Each row is a point on a tangle of strands that fork and nearly touch. The rows are in no order.
In the rows, zero is written as 128.
Two points are linked if the straight distance between their rows is under 202. Some points are linked to none.
peloz: [109 131  85 146 180  96 150 118  88 178 146 142 100 138 125 151 152 190
  78 137 140 182  88 128 163 168 122  75 146 208 129 106 142 140 132 136
 104 154 131 113  80 128 126 141 115 168 115 174 107 124 147]
Sov: [113 121  90 172 136 154 193 132 132 168 169 119 142 117 141  95 117 131
 119 131 160  55 150 139 163 162 127 121 107 178 119 154  73  96 170 184
  82 155 106 118  93 140 103 145 139 170  62 135 181 112  84]
kupa: [ 94 113 160 133 139 100  64 148 145 119 124 118 137 133 116 153 146 133
 124  76 124 206  81 121 117  99  73 142 124 165 153 116 158 130 151  79
 124 140  93  97  53 115 126 146 101 133 181 173  97 108 156]
lat: [104 198 206 122 142 120 108 158 147  92 125 139 154 178 152 124 129 178
 122 106 128 176 137 177 102 127 160 145  99  99 130  80  86 121 128 117
 159 107 128  97 134 145  91 156 157 130 145  92 100 139 153]
zabu: [101 131 190  98 175 141 136 131  87 107 166 174 154 119 162 142 150 128
 129 148  84 181 138 131 126 118 140  76 120  66 114 128 164 148 149 174
 127 115 140 112 194 123  89 118 133  71 104 142  67 132  89]
Mova: [127  88  98 119 126 103 107 116 171 114  98 111  94 169 126 147 120  91
 159 121 120 177 109  91 117 157 133 140 152 144 147 136 135 112 164 136
 122  81  89 136 104 108 137 109 123 137 158  91 132  84 129]
duv: [138 107 100 199 127 112 158 139 208 144 106 109 156 147 135 202 140  85
 185 106 191  82 109 106 144 103 118  96 162 153 131 210 122 129 144 169
 103 152  88 117 146 127 136 151 106 153 125 114 142 141 132]
Dav: [144 121  72 137  83 132 125  71 133 114 111  83 126 138  64 111 138  86
 148 144 167 159 127 130 105 108  83 120 177  97 161 133 200 122  94  91
 141 144  97 125 137 120 144 146 125  96 169 120 125 107 164]
nev: [110  87 111 181 125 111 158  78 151 158 122  98 104 105 142 171 171  95
 118 173 173 167 111 127 101 105  85  58 171 133  97 149 205 156 112 156
  97 165  97  84 139 138 118 129 127 151 108 130 139 133  90]
vezi: [ 76 108 215  89 129 144 121 133 121 136 172 127 131 124 136 139 165 139
 151 136 117 168 144 131 144 120 104 105 124  64 134 130 142 132 145 140
 187 124 156 100 194 107 132  87 149  81 142 146 103 138  81]
Nokop: [ 88 112 108 154 139 138 168 150 144 160 140 128 137 109  95 153 177 137
 164 116 157  96 121 142 145 155  90  75 157 167 158 164 120 150 157 208
 164 137  75  95  84  88 141 113 113 136 165 145  92 164  82]
mukav: [103 138 148  87 162  89  64 162  69 105 183 127 145 152 134  94 114 164
  98 127  93 246 124 148 110 148 131 119 140 151 142 109 156 142 144 147
 108 125 129 138  83  72  93 145 148 134 140 108 107 108 118]
kemuf: [162 198 131 154 114 115  97 125 126  79 131 135 134 114 106  91 100 135
  69 143 143 103 108 152 113  79 111 159 123 152 119  88 129 123 106  86
  58 157 117 120  74 145 117 150 130 142 111 144 141 126 152]
Lokir: [113 123 100 164 115  86 144  93 133 108  79 138 138 101 130 128 149  98
 130 162 168  59 131 162  84 104 120  84 138 107 148 122  88 124 122 157
 140 122  79 111 100 129  95 135  86 107 188 120  84 124  81]
Lok: [130 140 151 106 110  95 106 117 148  95  71 130 141 138 174 105  99  97
 134 101  87 139 124 147 126  90 174 195  99 104 149 111  68 100 145  75
 134  79 105 132 138 121 104 139 136  80 188 132 128  84 155]
Besa: [129 146 132  98 115 142 141 162 107 127 168 129 123 148 127  99  83 140
 123 143 125 138 132 150 182 134 145 161 104 140 135 140 108  77 163 149
  94 117 148 115 133  85 124 119 151 104  87 115 140 113 109]
Dilad: [196 159 121  80 108  95  77 163  69 100 113 155 114 175 135  49  50 135
 110 158  91 144 152 145 105 189 197 155 149 129 132 110 100  85 115 114
  99  91 178 180 125 100 116 102 124 141 121  94 125 131 166]
Dem: [166  91 132 104 130 123 136  86  94 125 152 134  94 122 158 100  91 126
 161 154 124 140 145  96 109 154 168 108 146  33 122 150 175 130  95 155
 128 133 169 171 204 152 127  83 102 139 116 112 110 116 100]
zoze: [113 100 133 153 126 154 152 123 146 145  84 117 148  53 180 156 154  92
 160 104  97  96 119 109 134  85 131  97 125  96 108 214 129 168 119 191
 107 149 113 164 203 124 140 122 123  97 141 121 129 145 132]
noto: [143 107 132 123  91 119  80 170 190 120 119  94 170 169 112 151 117 101
 178  77 130 155 131  79 165  91  96 196 150 159 152 177 126 128 162  82
 136 138 121 120  92 115 148 164 139 114 123 157 167 127 167]
rilit: [109 179 159  99 163 119 124 120 155 128 136 131 119 135 180 135 147 171
 141  81  66 141 138 128 101 140 153 161  83  91 102  66  59 161  93 124
 198 102  89 150 146 166  90 133 160 136 165  96 114 115 155]
Tepal: [122 109 158 140 127 136 115 148 160 111 122  96 156  92 145 144 136  86
 157 117  94  80 138 134 118  99 112 138 150  89 124 187 108 166 132 214
 155 154  83 154 144  78 124 111 151 105 154 100 155 165 113]
memaf: [132 110 116 109  83 187 150 169 161 111 101 101 137 163  97 146 120  92
 161 142 158  57 157 137 150 148 125 151 168 142 143 162 115  83 204 149
 131  81 130 110  91 110 155 106 130 123  97  69 142 157  97]
dukat: [120 118 110 140 177  74 157 106 184 148 157 119 139 120 182 174 138 123
 158  76 123 143 112 109 136  93 124 108 113 128 115 136 106 168 103 195
 138 117  38 133 173 140 105 135 139 127 168 134 119 110 140]
ziror: [148 159  74 105 124 132 148  89  83 139 178 161 138 130  99 111 143 144
 156 116 110 130 172 133 139 156 117  82 154 136 175 121 135 137 127 153
 155  86  79 139 137 149 143 112 157  75 164 103  97  86 111]
pobet: [185 137  93 113  92 115  82 136 121  90 148  99 110 146  92 102  74  89
 144 161 134  78 157 112 120 123 127 184 173 125 161 139 113  76 158 105
  88 142 124 153  71 115 127 133 135 148 115  73 168 109 137]
Seza: [139  86  98 176 120 102 151  98 112 120 123 142 164 118 119 144 149  81
 142 153 175  95 131 124  99  78 127  79 146 137 159 179 132  87 175 123
  88 138 107 106 123 124  99 143  63 111 158 151  88  80 110]
det: [ 82 106 117 137 133 130 156 127 118 150 150 105  95 113 122 132 162 128
 105 179 181 127 117 149 141 135  80  55 158 125 115 143 165 137 151 172
 123 168 115  67 110 102 142 106 104 135 100 146 115 162  55]
zodam: [ 80 164 142  91  93 143 128 174 173 151  83  98 105 173  98 190 136 163
 155 129 136 142 139 144 200 169 144 112 154 130 134 157 105 133 111 147
 186  66 124 118 151 102 166 122 152 106 122  89 114 168  97]
vomig: [137 121 124 156 168 153 136 110 195 113 145 134 116 142 120 110 148 107
 150 105 123  83 143 142  46 169 113 156 121 157 117  76  96 135 157 150
 169  83  67 127  62 144 115 134 165 186 143  91 135 125 121]
fupar: [108 138 115 137 103 119 121 130  77 140  85 150 130  64 129 122 188 149
  92 153  93 135 134 146 132 128 118  84 117 127 112 134 116 172  90  79
 142 144 131 106 150 117 137 133 118  73 134 153  94 148 124]
sina: [141 190 138 120 105 129 139 138 192  97  83 124  64  92 163  96 107 143
 103 153 149  74  98 157 136 104 148 154 108  81 104 100 103 177  53 180
  98 169 133 140 166 157 131 108 149 161 116 131 129 187 128]
Lono: [145 153 169 148 154 127  97 126 145 115 103 159 145 144 168 170 128  96
  99 166  98 168 146 108 112 153 142  95 157 115  81 124 145 151 131 134
 114  93 136 137 181 124 113 120 193 118  50  76 151 154 122]
Verat: [121  86 167 144  93  89  74 143 130  72 116 119 152 120 152 145 126  56
 152 144 133  90 143 116  94  70 121 115 152  49 142 177 110 128 155 177
 122 157 116 145 142  86 101 112  91 111 165  88 120 131  94]
tedo: [115 145  97 127 136 145 129 152 124 148 115 117  90 145  78 136 134 174
 103 121 177 125  83 130 156 152 111 128 119 212 148 113 146 115 125 123
  94 145 129  88  61 142 165 141 108 175 119 179 101 156 151]
gor: [127 153 165 153 173 148 153 131 175 118 183 146 155 168 127 137 151 125
 133 100 141 129 124 146  87 139 104 126 115 194 121  55 118 118 165 125
 138  97  63  79  89 172 106 152 170 150 110 128 138 110 141]
ruzos: [115 125 120 124 117 120 159 108 154 164 132 110 150 165  88 174 117 200
 110 134 198 170 142 108 169 146 159 144 112 114 117 147 110  96 105  32
 149 131 200 105 164 171 129 166 109 137  89 176 150 112 115]
Dage: [113 176 113 102  92 114  91 158  56 135 156 148 157 131  80 134 111 206
  83 168 152 158 146 155 178 102 127  91 129 111 152 157  99 106 123  75
 116 151 171  96 134 132 128 135 109  93  98 168 112 129  98]
mukos: [108 149 120 156 147  89  84 202 123 125 160 107 144 140  96 146 104 146
  93 153 153 146 132 126 148 155  90 114 153 169 131 138 108 124 151 172
  81 172 119 132  61  84 104 160 142 177  77 115 136 157 102]
Zin: [150 119 187 143 172 166 166 109 134 138 148 158 153 143 158 152 148  95
 129 128 136 126 122 122 110  74 136 146  79 122  97  93 158 103 169  85
 104 123 144  95 194 177 120 140 135  95  76 165 132 107 148]
sis: [148 181 118 119 152  81 123  97 143 132 145 136 143 131 179 145 135 175
 100  86 109 199 100 129 120  71 139 160  85 135 110  82 124 162  80  77
  89 143  96 126 138 187  90 185 125 126 148 172 140  83 185]
pozog: [124 117  73  79  71 153 123 213 109 124 129  93 124 168  63 161  90 138
 135 169 181  75 145 118 181 128 134 127 176 170 150 171 130  79 181 143
  90  79 163 117  66  97 149 126  76 122  95 104 108 161  84]
Pedas: [141 198 144  98  91  85  92 155 149  73 114 111  94 105 183  58  88 153
  98 158 135 157 117 155 135  84 157 186 101  85  73 113  76 163  61 138
  59 167 157 149 140 132  90 117 140 159 121 135 135 149 128]
tuz: [138 162 168 129 135 135 139 117 194 127 112 128 111 148 137 146 126 163
 169 104 152  59 145 112 137 125 170 160 120  44 129 117  67 127  93 122
 193 142 138 153 184 187 139 121 138 130 112 123 149 152 124]
dom: [ 94 107 160 106 168 139  83 164  90 122 178 164 155 126 125  91 138 146
 118  80  70 196 118 129 122 147 107 138  99 183 147 107 141 124 182 131
 130 116 126 123  62  89 110 139 119 111 151 165 107 102 134]
gepag: [117 110  28 145  91 131 166  75 127 163  80 100 137  91 124 121 167 103
 141 155 143 175 103 115 129 101  91 112 138 111 131 157 172 150  68  77
 100 143 116 128 184 122 124 163 104  71 138 145 113 123 175]
poga: [126 120 148 165 152 119 153  76 161 115 136 121 114 108 160 142 166 128
  94 145 175 109 134 149  73 107  84 109 144 112 104  82 152 165 101 134
 130 146  90  74 130 172  84 133 158 158  93 131 155 150  77]
soroz: [112 128  99 153 109 100 111 130  58 145 100 162 191  87 137 131 158 149
  97 152  84 114 172 129 160 146 133  70 136 149 142 196  90 152 147  94
 127 135 146 155 123 100  99 131 112  71 126 153 120 121 114]
Dor: [ 87  58 178 112 114 162 128 115 109 160 111 130 141 108 112 179 186  90
 151 126  97 180 134 109 111 134  96 115 117 126 127 143 180 119 173 101
 191  83 166 115 163  86 175  95 134 100 152 135 100 121 124]
vukog: [ 98 102 143  91 125 182 162 109 137 174 213 118 113 126 120  95 152 145
 176  69  94 129 166 117 162 143  96 156 113 163 136 129 120 127 146 158
 201 113  80 103 119 135 160 118 183  97 131 148 145 106 108]
zalid: [170 165 135 140 122 128 146 110 126  99  70 147 110  71 155 107 133 104
  79 141 117  78  97 141  83  86 140 151  85 132  88  83 143 134 112 102
  71 119 136 147 133 156 122 141 104 134 143 134 100 128 180]
bal: [146 124  94 177 143 142 157 102 106 157 128 157 185  98 110 124 155 125
 119  98 130 106  96 106 120  95 111 138  95 136 130 118 149 139 124  65
 101 183 156 137 134 149 120 179  70 121 131 201 122 115 192]
dipor: [ 89 145 142  96 150 113 135 138 158 128 135 106 100 135 166 152 139 150
 172  70 123 151  90 131 143 109 122 140  92 110 123  80  67 132  93 165
 175 105  63 101 131 128 119 122 127 116 205 118  70 111 140]
Fub: [144 131 138  74 112 108  82 205  50 122  89 160  97 134 131  74  96 168
  95 146  83 156 158 146 129 202 185 122 126 131 123 123  94 114  74 139
 138 112 205 176 132  83 150  81  99 145 140 104 125 159 137]
vizo: [148  75  85 123  98 112 101 122  97 112 101 118  81 138  94 104 102 111
 140 138 122 165 104  98 103 165 125 145 147 146 164 118 173  99 141 110
 103 108 139 157  69 118 158 101  80 168 173 115 111  97 139]
nagit: [109 129 121 138 182 130 158 161 114 148 135 165 135 115 154  98 124 166
 116  80  85  84 114 114 151 175 179 139  62 135 121 107  62 150 100 198
 147 142 151 173 130 129 119 150 106 174 120 126 127 122 147]
Fep: [144 138 145 131 210 145 170  99 125 107 191 173 162 127 174 145 140 111
 113 140 129 146 126 115 111 100 146  86 111 119  93 129 181 148 149 177
  78 120 110 129 190 169  86 137 124 106  57 148 122 120 107]
lop: [115 172 139  87  99 129  97 147 117 147 119 111 100 124 105 147 117 157
 138 136  92 183 154 134 183 163 123  98 169 128 135 160 152 149  77 130
 163 102 128 146 158 106 176 112 185  71 111  94 137 145 111]
Firo: [120 133 121  97 136 163 163 100 105 147 214 136 114  97 122  64 134 138
 148 103  96 112 156 155 138 135 100 128 143 105 145  91 147 157 113 190
 174 128  90 126 127 132 152  99 156 108 147 114 116 121  87]
bir: [150  96 122 115 116 104 123 127  94 122  75 142  86 118 144 123 123 144
 134 144 119 149 106  95 115 151 179 118 108  66 128 115 143 126  71 125
 138 131 196 190 188 140 146 103  63 156 148 131  96 120 148]
Sef: [ 98 133  66 147 158  82 156 104 153 170 120 115  92 133 170 138 144 136
  72 155 164 165  80 158 149 142 125 107 118 189 109  76 107 133 125 125
  70 133  92  87  92 152  94 142 122 169 111 128 145 102  95]
Ludo: [120 147 169 129 187 130 137 141 179 122 142 121 120 124 160 141 138 121
 102  78 118 137  57 160 118  77 105 143  74 187  90  72 143 150 147 135
  77 124  71  96 105 128 100 145 167 147 125 147 130 127 168]
Der: [115  78 171 132 138 101 128  86 194 123 109 112 116 143 206 138 135  61
 146 126 108 130 144 120  79 129 144 157 103  92  94 136  81 137 167 134
 166 123  91 154 153 129  97 121 168 144 143  93 184 112 116]
feni: [148 191  79 151 145  93 118 165 140 101 111 139 165 121 128 128 117 146
 127 129 107  85 155 136 161 143 128  90 128 149 159 171  74 155 102 184
 126  86  41 156 111 115 104 162 163  75 154 110 136 134 134]
Donin: [127  99  97 124  82 149 148  98 120 177 112  90  87  93 134  91 134 140
 122 153 128 115 147 130 163 131 107 147 147 109 113 154 130 153  64 106
 141 180 159 128 150 130 157 105 165 121  82 119 176 144 106]
dit: [156 141 169 162 153 174 135 130 124  97 143 192 185 149  77 147 143 113
 156 106 145  62 146 116  97 155 128 125 117 132 160 116 124  91 181 103
 153  97 144 116 119 140 142 141 120 117 123 122 107 125 136]
dafu: [137 134 132 126 122 109  82 176  40 133 135 162 206 131  63 159 105 166
 102 168 117 115 169 116 153 142 136  80 158 127 145 175 124 120 145  79
 118 153 205 148 121 121 131 131  93 104  87 132 110 144 116]
Kimum: [112 123 140 126 140  96 148 100 143 188 153 135 120 147 136 164 147 191
 144  87 143 142 142  99 154 145 132 125 113  98 118 116  93 133  89 104
 185 136 142 131 166 165 125 147 131 136 106 150 145 116 113]
Damok: [144  92 202 131 138 189 145 128  99 167 126 145 129 119 140 121 114 127
 114 137 100 138 135 124 103 139 149 159 106 154  99  93 161 105 153  52
 147 122 210 120 173 156 142 110 138 131  83 150 142 138 152]
mil: [131  91  56 126  72 123 124  82 112 146 129 103 124 127  86 102 137 128
 182 133 156  77 195 118 115 169 115 130 186 110 177 179  99 105 129 107
 190 143 124 145  76 120 129 129  92 140 166 117 162 112  86]
gif: [ 92 160 100 128  94 112 149 134 141 129  66 110  90  96 131 160 161 138
 133 142 147  94 113 153 156  89 120 107 120  96 131 127  86 145  74 119
 137 132 106 111 142 138 143 124  85  89 169 147  77 163 103]
vafo: [172 159  86 112  87  79 108 140 129 128  58 125  77 109 166  80  74 133
  93 147 100 148 118 117 157 125 179 156 109 132  81 130 102 144  59 100
  68 142 154 183 151 129 133 128 132 154 109 129 156 121 153]
buges: [168 146  75 124 121 108 138 100 145 131 121 104  59 136 136 116  79 145
  97 141 142 152  88 103 155 136 144 142 132 137 112 104 173 142  47 143
  70 159 133 161 141 150 148 128 144 183 101 124 164 115 161]
robol: [117 115 127 163 149 120 172 117 226 139 111 120 136 152 152 187 141 110
 177 104 183 106 124 128 152 108 138 123 116 124 130 154  65 109 134 170
 144  99  71 103 179 137 131 135 129 125 137 123 123 112 106]
Kup: [121 132 171 108  87 106  78 172 121  93  70 135 156 117 158 139 110  94
 122 122  77 164 113 137 145  81 135 187 109 125 137 146 119 126 169  42
 117 101 153 114 132  97 142 126 130  71 149 138 136 116 163]
bil: [122 185 111 159 145 112  94 206 129 119 114 149 151 154 106 133 115 152
 104 135  92 144 131 134 155 168 124 104 140 173 141 146 103 151 112 168
 109 123  99 151  84  97 138 150 165 138 117 109 125 145 139]
fadu: [141 157 118 108 166 103 144 114 114  79 163 130 122 109 161  75 103 117
  83 140 120 130 135 146 105 125 139 112 108 108 103 111 144 145 129 218
  83 129 107 172 122 107  81 130 136 128 148  90 130 125 118]
bukom: [149 144 117 102 136 110 113  77 138  84 126 125 162 132 167 116 137  99
 137 117  99 134 140 165 121  74 131 132 113 120 148 110  93 141 132 138
 141  66  33 112 145 125  85 150 158  47 208 104 116  92 127]
Zolu: [ 90 110 159 130 167 153 156 170 111 139 154 152 145 122 122 123 127 152
 141 103 141  50 117 125 152 131 162 122  88 102 141 138  87 113 159 183
 156 164 186 155 142 122 147 123  75 153 107 161 106 152 104]
fofaf: [158 157 109 141 115 133 142  92 148 101 109 129 133 111 130 108 128 145
 123 153 176 144 125 118 118  79 120 149 100  54 119  93 134 136  48  40
 114 158 153 109 175 208  92 173 103 135 109 162 116 121 153]
Lela: [174 119  71 163 129  96 139  66 121 102 163 135 176 141 104 131 119  88
 143 128 177 136 144 114 111 106 110  94 164 104 161 158 177 120 136 126
 106 142  98 139 135 130 105 155 103 108 151 129 132  82 135]
vuba: [146 143  90 157 112 139 154 114 133 123  80 140 124 104 120 105 118 112
 127 131 138 114  86 113 118  86 146 170  88 105 109 109 137 122  87  49
  89 155 204 149 176 167 136 172  84 126 120 166 121 131 209]
gasi: [103  90 117  82 122 147 120 158  56 155  97 143 107 134 127  94  99 179
  53 172  97 147 132 158 153 178 166 115 111 183 113 113  89  88 117 123
 128 107 221 126 117 102 135  81 103 170 105 134 108 147 115]
magas: [164 177 107 120 111 164 140 135 124 121 175 108  99  79 112  96  97 122
 135 112 108  78 110 139 185  82 112 149 143 114 134 138 180 154  87 184
  75 171 109 139 155 124 177 107 149 102 124 152 130 153 152]
Seb: [ 94  92 143 121 186 130 128 140  55 149 123 170 126 103 160  81 136 154
  41 145  74 148 107 153 100 154 144 108  89 166 101  80  73 120 139 113
 110 153 203 134 108 107 103 114  80 170 132 151 106 126 123]
sorop: [126 133 158 106  95 138 119 161 110 103  61 142 132 140 133 157 119  82
 134 152 113 117 123 139 155 104 175 137 109 118 137 148 119  99 185  78
 100  80 197 136 165 100 141 104 100  70 121 129  91 135 150]
Zose: [131 149  90 111  97 132 129 103  89 145 122 135 152 153  86 117 128 135
 129 137 122 143 174 136 139 172 118 114 159 160 170 124 127 108 145  66
 159  73 123  99  92 140 131 128 165  81 135  96 127 103 100]
vekoz: [168  57 125 125 111 151 134  81  92 126 164 118 139 119 144 105  96  80
 151 149  96 123 162  95  80 125 151 119 161  89 124 177 178 103 160 154
 113 132 163 178 165 127 121  89 112 141 122  89 160  88 126]
fedir: [129 120  53 157 111 108 199  72 142 170 149 111  95 129 139 108 129 140
 115 139 190  91 144 144 158 170 134 119 138 159 141 121 100 115 111 149
 124 145 100 107 105 157 109 128 128 162 101 129 168  97  76]
fer: [129 177 108 121 116  75 101 119  70 114 145 156 132 150  95 116 107 203
 105 139 160 162 120 132 120 152 147  75 134 108 173 118 123 117  78 104
 121 145 133 129  98 163 129 137  81 148 149 144  96 101 122]
zula: [136  82 126 166 117 124 150  67 165 146 150 105 128  95 122 119 154 107
 140 120 175  87 134 121  64 106  76 134 126 111 117 106 152 152 121 104
 164 171  95 109 100 161 106 141 122 164 168 153 161 114 126]
Kep: [157 149 143 119 148 170 161 106 123 111 188 143 129  57 143 105 131 115
 139  97  95  76 123 141 134  52 108 120 123  73 130 122 177 163 107 197
 136 156  72 110 165 156 135 110 150  75 151 149 103 154 135]
delen: [157 143 102 125 122 145 155 115 135 151 211  93  98 125 103 118 100 134
 140 103 170 138 109 120 181 101 113 150 148 138 134 125 208 132 102 139
  88 172 116 114 143 136 163 125 165 139  86 144 166 115 148]
vep: [100  75  92 104  77 139 142  98 107 150  64 122 133 135  81 159 160  98
 138 152 128 146 164 118 108 169 119 118 157 139 157 159 144 100 182  61
 182  59 160 109 122 107 157 118 123 103 176  97 114 119 105]
Tifig: [131  85 167 148 125 118 115  94 174 119 124 105 145 125 119 135 150  91
 138  83 153 151 113 127  75  93  75 179 132 142 129  87 175 144 145  47
 164 149  86  82  81 142 120 158 131 141 181 171 153 114 163]
kub: [145 158  71 132  60  96  84 191  95 103 123 108 121 140  70 140  76 119
 124 196 175  91 141 129 157  95 115 136 174 124 153 151 123  92 132 111
  54 135 154 131  81 113 153 128  99 124 119 101 125 126 113]
zefot: [101 207 123 135 187 112 107 174 102 112 143 140 148 143 132 125 145 189
  75 122  84 213 118 180 134 139 108  89 122 180 124 116 120 176 104 166
 113 120  87 123  84 100 103 174 169 122 141 125  94 130 148]
Zage: [142 102 151 102 111 191 119 130 118 134 134 101  56 146 102 101 112 107
 161 132 112 100 138 133 105 180 142 162 160 126 121 110 174 101 148 163
 166 111 166 149 111 106 179  58 149 166 113  93 144 156 132]
vib: [101 103  89 148 187 103 119 162  80 175 180 133 136 150 129 125 109 169
  65 156 133 163 121 105 161 172 131  92 129 182 128 155 110 131 129 181
 103 177 147 152  91 109 102 143 116 191  70 140 161 127  98]
gineb: [104 147 147 124 110 141 138 103 122 174  80 126 145 110 152 139 176 161
 119 132  97 164 153 120 134 127 122 136 113  98 111  99  99 161  66  44
 194 113 145  92 178 160 122 134 150  81 122 125 137 138 124]
Banor: [107  72 163 107 124 186 127 147 181 157 155 102 130 145 109 133 157 125
 183  80 128 118 170  96 130 172  88 148 131 155 120 162 116 138 175 148
 221 115 109 128  90 126 160 106 175 142 104 119 178 149 115]
Dar: [141 102 174 131 184 115 143  67 176  90 169 143 130 158 161 121 136  93
 146 117 137 106 147 125  49 145 155 132 106  81  98  81 117 129 162 145
 183  91  86 156 139 159  88 123 147 161 149  93 146  89 111]
San: [155 124 158 157 125 171 140 123 167 112 100 109  78 123 125 130 110  87
 147 121 144  51 100 119  82 134 139 164 129 120 107 109 162 111 131 140
 115 148 140 146 118 142 153  99 145 194 116  85 161 151 155]
ponup: [136  72  94 108 102 126 141 101  92 121  90 142 115 131  94 109 110 125
 153 121 139 113 115 104 111 153 161 144 101 120 148 128 145  83 119  98
 142 110 195 165 122 124 158 114  33 152 177 136  78  96 144]
ker: [120  78  91 145 128 171 180  82 139 171  92 115 129  73 154 140 169  88
 156 111 109 146 113  88 121  92 110 112 118  98 101 170 195 151 100 128
 109 142 146 136 221 142 133 145 120  91 111 144 123 128 163]
Kuri: [113  94  91 129  88 198 156 126 169 165  96 104 119 139 111 116 173 113
 166 131 128  76 170 110 133 188  93 153 161 193 138 166  92 118 173 145
 171 105 111 110  55 117 163 107 172 132 121 108 178 156  79]
kuga: [138 140 164 154 162 147 116 140 129 119 135 139 138  90 126 151 136  98
  86 108  78 127  89 125 123  91 101 128 123 182  89 120 194 157 158 126
  86 141 124 121 127 103 146 138 160 114  96 149 136 149 175]
nis: [ 95  95 141 144 128  99 128 128 173 105  76 110  95 151 165 139 114  72
 117 137 142 164  78 134 101 115 139 155 105 149 119  97 128  88 188 112
  87  89 115  97 112  95 119 107 121 159 147 121 123 102 128]
rafi: [108 127 149 122 155  65  90 135 113 101 103 136 119 145 195 133  99 116
  74 164 120 215  90 133 101 123 171 129 113 116  99  97 135  96 150 113
  64  90 161 133 126 102  89 121  93 167 129 111 112  96 119]
Rofu: [124 123  91 117 120 155 141 147  71 133 110 142  91 124  74 117 130 178
 109 124 143  98  79 122 158 144 145 136 108 167 153 113 123  99 101 117
 127 152 188 135  91 137 181 128  44 168 146 184  78 136 155]
gelog: [148  64 153 144 124 180 164  97 107 137 174 142 170 133 124 120 141  86
 190  91 127  86 163 117  93 138 146 135 107 115 141 160 145  97 187 120
 168 118 124 149 145 146 151 112 127 105 128 118 160  80 120]
Gena: [152 161  98 165  87  90  77 169 118 104 102 118 124 114  75 144  94 136
 107 151 166 107 125 106 132 107 114 144 151 140 127 132 140 149  83  74
  83 188 155 147  80 135 145 148 105 174 106 139 167 159 156]
vefos: [134 148 234  95 143 132  82 143 137  96 189 133 132 191 145 101 109 133
 151 114 119 153 154 151  91 159 137 159 140  75 129  95 114 116 153 108
 178 105 151 124 136 119 102 113 192 123 122  93 164 142 121]
seg: [156 189 104 139 122 101 118 114 133 114  90 146 179 100 145 140 132 134
 120 143 113 101 155 157 153  66 128 119 112 133 140 149  77 163  77 110
 122 100  45 117 150 145  91 168 157  25 154 142 120 142 134]
dig: [105 120 140  43  65 167 117 177 179 117 136  78  94 191 101 181 103 123
 167 130 155 117 140 126 176 150 136 145 178 111 141 155 131  96 180 164
 178  59 146 103 132  79 157 102 157 114 141  87 124 175  78]
depos: [165 169 174 137 119 155 134 113 192  95 102 110 103 156 108 174 109 109
 169 114 151  89 109 123 121 107 135 164 133  93 130 108 130 118 115 102
 138 126 147 129 167 156 158 124 140 136 120 105 130 159 173]
Nugud: [126 113 218 109 152 181 105 166 156 121 181 116 121 158 131 106 120 102
 177  92 104 114 142 125 121 181 118 178 128 116 111 127 140 122 183 179
 182 121 139 138 118  97 149  82 203 136 105 112 159 158 143]
maf: [125 132 214 134 139 152  83 167  86 117 140 148 119 110 101 145 131 139
  97 147 109 134 113 122 132 134 106 102 143 130 100 129 178 149 117 159
 125 163 180 123 145 106 154 101 148 139  84 145 118 180 143]
Vina: [110  90 191 161 167 152 114 151 121 159 148 139 156 110  91 175 140 138
 142  97 138  86 119  93 123 151 126 104 136 109 120 161 152 157 135 172
 171 181 162 147 142 118 167 107 110 181 100 139 142 169 122]
romi: [172 110 132 171 177 173 131 119  89 156 146 163 168  99  97 132 138 110
 109  97  80 108 101 103 101 120 115 130 116 183 117 118 199 141 131 107
 103 174 164 149 124 142 139 160 133 156 103 162 148 134 213]
bupe: [129 158  67  86  59 126  92 132 135 114  97  94 119 163  76 110 127 149
 174 129 138 116 173 129 159 156 104 137 175 152 189 153  95 109 116 105
 167 105  80 115  58 120 151 137 138  91 179 116 127 141 100]
Luv: [128  97 155 115 192 105 111 142  81 126 156 152 129 162 170  87  86 143
  71 142 103 179  92 149  88 140 172 137  99 161  96  69 148  99 159 103
  94 139 186 138 106 139  99 120  90 195  99 151 139 119 127]

A fork is a point with three links. Follow the links from the first point to the second and name the forks in between, in order.
Tepal; kemuf -> fupar Kimum Nugud Banor memaf kub
zabu; San -> Zose Firo Banor Nugud
duv; soroz -> Nugud Kimum fupar
Kimum; Verat -> fupar

A fork is a point with three links, a tip a point with one. Leave the first point through the second and follow the links. Name the first fork or tip that comes.
zoze; ker -> fupar
vizo; Mova -> Dilad
gif; Lokir -> Verat
zefot; mukav -> Nokop
Nokop; det -> bil
Dilad; Fub -> ponup
